Each row is a point on a landscape with many valleys, with its height.
A ball rolls from a point to the lowest of its 2 nearest points, and stops where none of them is lower. Distance is the straight distance between rows; heights are no part of it.
z_108 height 5.23: -4	-7	-19	2	16	-12	-20	22	14	23	9	-14	34	-40	-14	13	-25	7	-5	8	7	-6
z_968 height 2.45: -28	-14	-3	-17	-8	24	5	0	-15	-22	-37	-15	-12	-17	-17	19	-1	7	5	-2	20	-42
z_402 height 5.68: 39	21	-2	15	25	24	-1	-17	-25	11	-11	-13	27	8	3	-16	-2	-5	43	5	-2	8
z_88 height 6.07: 18	-12	5	2	51	-31	-6	6	1	14	5	22	-6	-10	5	27	-10	-6	24	26	40	8
z_250 height 6.30: 49	20	34	6	36	-12	-1	-1	-18	-35	-15	18	-19	25	7	-7	21	-18	24	0	14	14
z_883 height 1.85: -22	7	-17	10	-60	13	32	21	-14	51	-37	-1	-24	-25	-10	9	10	-1	-50	14	-31	-21
z_247 height 2.71: 17	3	-36	-8	-2	14	3	27	-1	-13	-9	-14	-5	12	11	-26	9	12	12	21	-16	-14
z_794 height 5.21: 10	4	-5	4	10	2	9	-1	-12	-1	6	11	-3	6	24	2	-21	10	12	9	13	17
z_637 height 2.38: -1	9	6	16	-9	20	-14	-24	6	-7	8	5	17	25	-16	-24	-12	-6	13	-19	-28	-18
z_510 height 4.84: 19	11	-20	-6	31	-12	1	0	-11	21	16	0	-12	-14	-18	10	-24	7	5	16	7	-34
z_750 height 1.41: 12	21	23	-11	15	0	-13	-13	-10	-8	-1	-8	-2	-13	-35	-1	-12	-4	7	-15	-4	-28
z_833 height 2.32: -34	1	-18	14	-48	-7	4	28	16	24	-5	24	-23	-7	-8	-14	22	0	-29	11	-16	-19
z_686 height 5.49: 22	5	5	-7	59	-20	-4	0	-5	-2	13	5	-4	-6	-10	30	-16	-7	19	13	20	-25
z_693 height 2.10: -4	17	40	-7	-7	8	-9	-24	-11	-28	2	-10	3	2	-35	2	-21	-1	-8	-37	-11	-20
z_338 height 5.70: -10	-26	-12	-24	6	8	-6	6	32	-58	1	-13	5	45	38	-20	15	-11	7	-2	-10	10
z_691 height 2.61: -8	19	24	-6	-33	19	-16	-13	-7	-3	-20	-12	7	-16	-39	-1	-39	2	-22	-43	-2	-7
z_811 height 2.19: -35	-33	6	-19	-3	-2	-9	22	32	-26	1	2	0	12	26	15	-3	7	7	10	20	30
z_762 height 4.88: 7	9	-6	-29	14	2	-10	5	15	-36	18	-6	-25	36	9	-31	18	9	8	-7	-21	-3
z_861 height 4.51: 42	-13	25	-1	51	8	21	-38	-37	-32	-25	-9	22	28	43	7	47	-28	38	-14	-5	23
z_774 height 1.32: -11	17	11	22	16	21	4	-37	-20	8	-17	-2	5	14	-17	16	8	-37	45	11	36	-22
z_564 height 6.51: 8	-20	-8	7	28	-38	-3	4	14	30	30	18	2	-25	4	25	-18	6	-4	20	42	20
z_12 height 1.61: -1	5	17	-22	32	4	-19	-6	-6	-23	-15	-24	9	-9	-35	-7	17	-3	16	-21	-16	-42
z_827 height 3.18: -4	-11	-5	18	-18	-39	-4	-20	18	21	30	21	-1	-30	-26	11	-18	-6	-48	-8	54	8
z_751 height 2.24: -12	9	-20	48	-41	24	24	-22	-13	49	8	4	14	26	-8	-4	-5	4	3	12	-46	-12
z_523 height 3.79: 2	10	-40	5	-10	21	15	4	-21	42	-18	-30	0	-26	-21	2	-4	7	5	18	-15	-32
z_117 height 6.09: -24	-16	-2	-20	17	-11	-5	9	8	-10	16	0	-7	-11	2	28	-18	16	-1	1	17	-7
z_605 height 5.40: 5	-12	-2	-39	27	-4	-1	3	23	-51	10	-5	-22	51	46	-15	18	-10	15	3	-11	25
z_632 height 3.92: 3	-14	-1	-24	-1	3	-14	41	29	-21	-6	-12	0	7	31	-25	14	8	16	15	11	62
z_768 height 3.46: -4	3	-31	21	-22	-23	29	16	-10	57	17	16	-17	-28	-5	17	0	11	-36	36	-5	-15
z_562 height 3.93: 21	-33	14	-13	53	12	22	-14	-29	-35	-23	-12	15	14	41	13	52	-8	43	3	22	16
z_856 height 3.10: -23	-5	-15	17	-25	-17	13	9	3	47	23	30	-23	-19	0	9	1	17	-28	15	11	6
z_72 height 2.22: -22	5	-3	-7	-14	2	-9	6	-7	26	-13	10	-20	-33	-23	1	-12	6	-14	-13	18	-16
z_171 height 1.99: -16	10	41	17	11	14	-7	-29	-17	-23	-27	-1	22	7	-13	16	17	-36	27	-12	27	-15
z_277 height 2.01: -22	12	-20	28	-49	13	15	2	1	38	-6	12	-5	5	-21	-11	7	8	-18	3	-38	-25
z_372 height 4.42: -9	-2	59	0	28	-14	5	-25	-8	-44	-4	8	6	24	27	8	37	-23	22	-31	-5	29
z_852 height 4.67: 12	-14	-9	-20	52	13	7	-20	-13	-12	13	-12	3	30	43	-1	15	16	35	-9	-23	14
z_756 height 3.32: 6	6	-8	7	47	0	-11	-9	-10	25	12	14	-1	4	7	-12	19	5	33	5	0	-6
z_931 height 1.35: -19	-10	-19	11	-52	15	21	32	2	-3	-23	13	-12	1	18	-2	-1	14	-14	27	2	13
z_39 height 3.29: -10	-17	2	-10	15	-32	-19	4	41	-4	40	21	-2	12	24	6	-18	-10	-12	2	18	29
z_34 height 3.13: -8	-24	-6	-4	-5	28	1	10	-4	-27	-26	-12	22	3	20	-11	18	12	17	3	13	16
z_126 height 4.32: -11	-4	-5	-34	-9	20	-10	12	8	-51	-11	-12	-22	12	-6	-25	21	6	-3	-15	-7	-27
z_381 height 3.49: -17	-2	-12	4	-20	-14	-4	17	24	10	21	25	-18	2	12	-9	-4	9	-14	8	7	14
z_519 height 4.93: 48	12	29	11	49	10	2	-37	-26	-19	-16	-21	39	22	28	0	15	-25	40	-18	-17	27
z_473 height 5.32: 42	15	14	-2	50	4	-7	-18	-20	-11	1	-17	29	16	18	1	-12	-9	30	-2	-8	17
z_231 height 5.97: 55	32	8	18	18	8	-7	0	-23	-13	-26	5	5	10	1	-20	-2	-17	27	11	20	14
z_174 height 4.86: 7	0	13	-6	-3	-9	2	1	-4	-6	19	16	-11	-4	15	14	-33	14	-12	1	33	36
z_857 height 2.69: -1	-9	6	-4	49	-14	-13	4	9	7	7	25	-14	8	25	-9	23	-2	26	4	17	22
z_923 height 2.47: 6	13	8	-17	7	31	1	-32	-24	2	-16	-41	7	-11	-54	4	-16	-5	23	-16	-22	-53
z_838 height 3.26: 17	9	-32	-15	-10	17	9	22	-16	12	-10	-22	-9	-24	-5	-20	-9	24	5	7	-18	-16
z_643 height 3.74: -6	-17	-5	-10	-8	-29	-10	-6	34	6	58	6	9	-6	8	16	-26	17	-37	-10	27	49
z_197 height 4.83: -18	-5	-32	6	4	0	-6	16	10	14	2	-10	18	-14	-5	14	-13	5	4	14	-10	-27
z_186 height 5.96: -31	-21	-18	-4	-5	12	-20	15	36	-23	3	-1	18	24	15	-28	22	-1	6	-8	-15	-4
z_809 height 2.50: -9	-4	22	13	10	23	-7	-28	-9	-43	-20	-16	41	25	-4	6	6	-25	18	-18	5	-17
z_256 height 3.30: 1	-40	24	-18	42	-3	9	2	1	-43	-20	2	-9	22	37	8	47	-4	34	4	21	18
z_743 height 3.81: 1	9	61	-5	33	-31	7	2	-14	-57	-2	-18	17	2	1	20	43	-17	16	-32	-18	17
z_683 height 3.77: 2	8	30	-21	-7	18	3	-12	-11	-65	-22	-10	-19	12	-16	-6	18	-6	-3	-20	-1	-27
z_317 height 2.74: -22	-27	26	-24	32	-31	-17	14	39	-30	12	9	-9	12	24	15	4	-7	12	2	20	36
z_955 height 3.95: 15	14	45	-9	12	-14	0	-4	-3	-56	2	0	2	18	16	7	-18	-10	-1	-8	7	27
z_528 height 2.16: 8	14	-28	26	-22	2	12	17	-6	10	-26	17	-12	1	5	-17	6	-11	8	33	5	-16
z_757 height 2.95: -20	15	4	10	-43	16	-20	8	9	14	-11	0	15	-16	-18	-17	-16	6	-22	-29	-1	13
z_448 height 0.58: -4	22	3	13	-2	18	-15	-21	-13	10	-23	-7	8	-10	-33	-2	-7	-24	19	-6	15	-29
z_62 height 4.69: 12	6	-25	10	-50	-12	17	26	5	37	20	4	-10	-24	3	-9	-4	18	-50	17	-10	32
z_826 height 5.62: 26	-10	16	-10	58	-22	-1	-23	2	-11	-11	16	-14	29	63	12	10	-21	28	-7	1	43
z_134 height 3.31: 7	0	14	-10	4	50	14	-45	-39	-13	-21	-54	19	3	-44	6	20	-12	35	-17	-3	-45
z_634 height 1.42: -6	7	-35	20	-48	10	11	31	8	32	4	-17	24	-6	-10	9	-15	19	-41	12	-50	-8
z_90 height 5.20: 17	-14	-18	-21	48	-8	-5	-14	13	2	13	6	-8	29	64	-6	-4	-4	23	0	-20	39
z_536 height 1.49: 21	20	-18	39	-53	-15	4	-23	7	67	27	3	13	-21	-45	-22	-13	-6	-46	-3	-31	-15
z_679 height 4.85: 1	5	41	-14	41	-19	-7	-12	2	-35	12	14	-14	28	19	-4	31	-7	15	-20	-4	19
z_950 height 4.34: 4	9	-22	13	7	-10	0	-14	0	39	41	9	3	-4	-8	3	-22	14	-3	5	-8	-19
z_877 height 6.60: 0	-9	-3	-14	22	6	0	6	1	-42	-7	-8	-1	10	7	11	-12	1	14	11	9	-23
z_654 height 2.72: -2	-2	2	-1	-18	-21	-2	-2	2	24	-4	20	-26	-43	-24	12	-20	-3	-28	-4	45	-6
z_502 height 4.41: 18	9	32	-18	13	-25	-6	2	7	-30	28	2	-14	0	1	12	-25	-6	-17	-10	21	23
z_782 height 1.96: 12	-13	18	-25	29	-19	-16	30	21	-18	-4	11	-30	5	11	-15	32	0	24	15	27	30
z_921 height 1.22: 15	11	-23	32	-41	-22	5	10	7	68	20	-1	15	-34	-24	-10	5	2	-60	12	-36	-1
z_383 height 5.34: 12	1	33	-14	40	-20	-1	-21	-2	-14	16	20	-13	23	41	12	-3	-5	12	-13	10	48
z_700 height 1.53: -8	13	-11	27	-57	-8	14	16	-3	68	-9	7	-5	-33	-17	1	18	-2	-58	14	-31	-6
z_601 height 2.03: 4	18	6	5	-23	-1	-19	-16	13	9	24	12	-7	6	-31	-30	-23	4	-16	-28	-22	-16
z_208 height 4.35: 10	2	-24	-3	-45	-28	25	34	8	40	8	17	-47	-36	0	-3	10	12	-50	28	8	20
z_337 height 3.19: 0	2	-28	-9	10	34	0	-11	-22	16	-15	-38	17	-18	-37	-1	-5	3	27	3	-14	-50
z_133 height 2.78: -15	2	15	14	-3	31	-10	-42	-5	-19	-7	-18	35	22	-29	-2	-4	-17	25	-21	-15	-29
z_238 height 3.21: -10	8	21	4	-35	6	-20	7	10	-16	-6	12	14	-8	-4	-7	-25	0	-19	-15	19	23
z_600 height 3.91: -5	3	-17	-21	-34	-17	-3	29	21	19	10	9	-43	-23	-7	-13	3	8	-34	8	10	9
z_263 height 1.71: 10	19	-10	29	-41	-14	-5	-10	11	38	21	11	9	-12	-31	-19	-28	-4	-34	-11	-10	-10
z_649 height 3.54: 5	0	30	7	-9	-1	-7	1	3	-33	-22	21	8	6	18	1	-13	-14	7	1	33	27
z_914 height 3.97: 13	-1	1	-8	39	22	-4	-25	-22	6	16	-13	10	15	-1	-16	20	19	37	-11	-24	-11
z_568 height 2.83: 10	7	42	-12	44	-17	-7	-4	-15	-54	-12	-25	18	-4	-22	11	39	-19	21	-23	-14	-28
z_716 height 1.76: -14	8	-25	13	-47	3	5	13	13	43	13	-4	-1	-6	-30	-8	-7	17	-38	-11	-57	-23
z_866 height 2.70: 0	-22	2	-17	16	11	-1	17	-1	-29	-21	3	-6	11	21	-15	36	6	29	7	24	6
z_71 height 3.56: 1	-5	-7	17	-7	-22	-8	-22	16	26	47	13	22	-12	-8	7	-32	6	-32	-15	19	16
z_880 height 1.59: -20	-9	-5	-30	-10	8	-2	18	-7	7	-37	-10	-21	-46	-20	16	-19	6	-19	-10	17	-25
z_859 height 2.73: -35	-17	-15	14	-44	-28	10	29	28	37	16	25	-22	-20	-5	17	12	3	-52	22	-4	-2
z_406 height 1.74: -32	-37	-16	6	-32	2	12	30	23	-14	-19	10	0	15	44	5	-3	10	4	26	10	31
z_813 height 3.80: 2	13	-31	28	-18	-1	30	5	-17	59	25	11	-7	-8	-3	3	1	14	-20	33	-37	-17
z_287 height 1.77: -16	6	-28	17	-50	16	27	20	-19	23	-32	8	-19	-13	0	5	1	3	-14	29	-2	-21
z_44 height 0.97: -22	-4	-26	18	-47	21	10	14	9	-1	-16	0	17	14	3	6	-20	6	-16	5	-11	-4
z_566 height 3.55: -4	0	-8	-11	-21	22	-10	35	5	-6	-10	-17	13	-3	18	-24	2	24	1	0	0	43
z_284 height 4.03: -5	6	-30	29	-17	-10	15	-15	2	63	46	10	4	0	-18	10	-17	12	-22	14	-39	-24
z_666 height 1.31: -2	7	-18	26	-28	29	10	-12	-10	-4	-11	-7	27	25	8	1	-30	-4	9	7	-8	-7
z_858 height 5.60: -10	-16	-10	-17	9	-19	-17	17	20	19	33	-11	15	-33	-9	20	-27	25	-25	-9	14	9
z_242 height 3.16: -17	3	28	-26	-11	19	6	-15	-30	-36	-32	-4	-28	-10	-18	12	-2	6	-4	-21	14	-23

Where does a ball stop that starts at each point below?
z_643 -> z_44
z_231 -> z_866
z_826 -> z_782
z_133 -> z_921
z_174 -> z_750
z_250 -> z_750
z_794 -> z_750
z_838 -> z_44
z_383 -> z_750
z_338 -> z_880

Call two points neighbours if one is among the 2 nearest of the other. Go from one point of each pair to the other, from neighbour to neighbour, staying as low as possible. Name the highest point that can't be avoided.
z_880, z_44 -> z_643
z_921, z_448 -> z_133
z_44, z_921 -> z_883
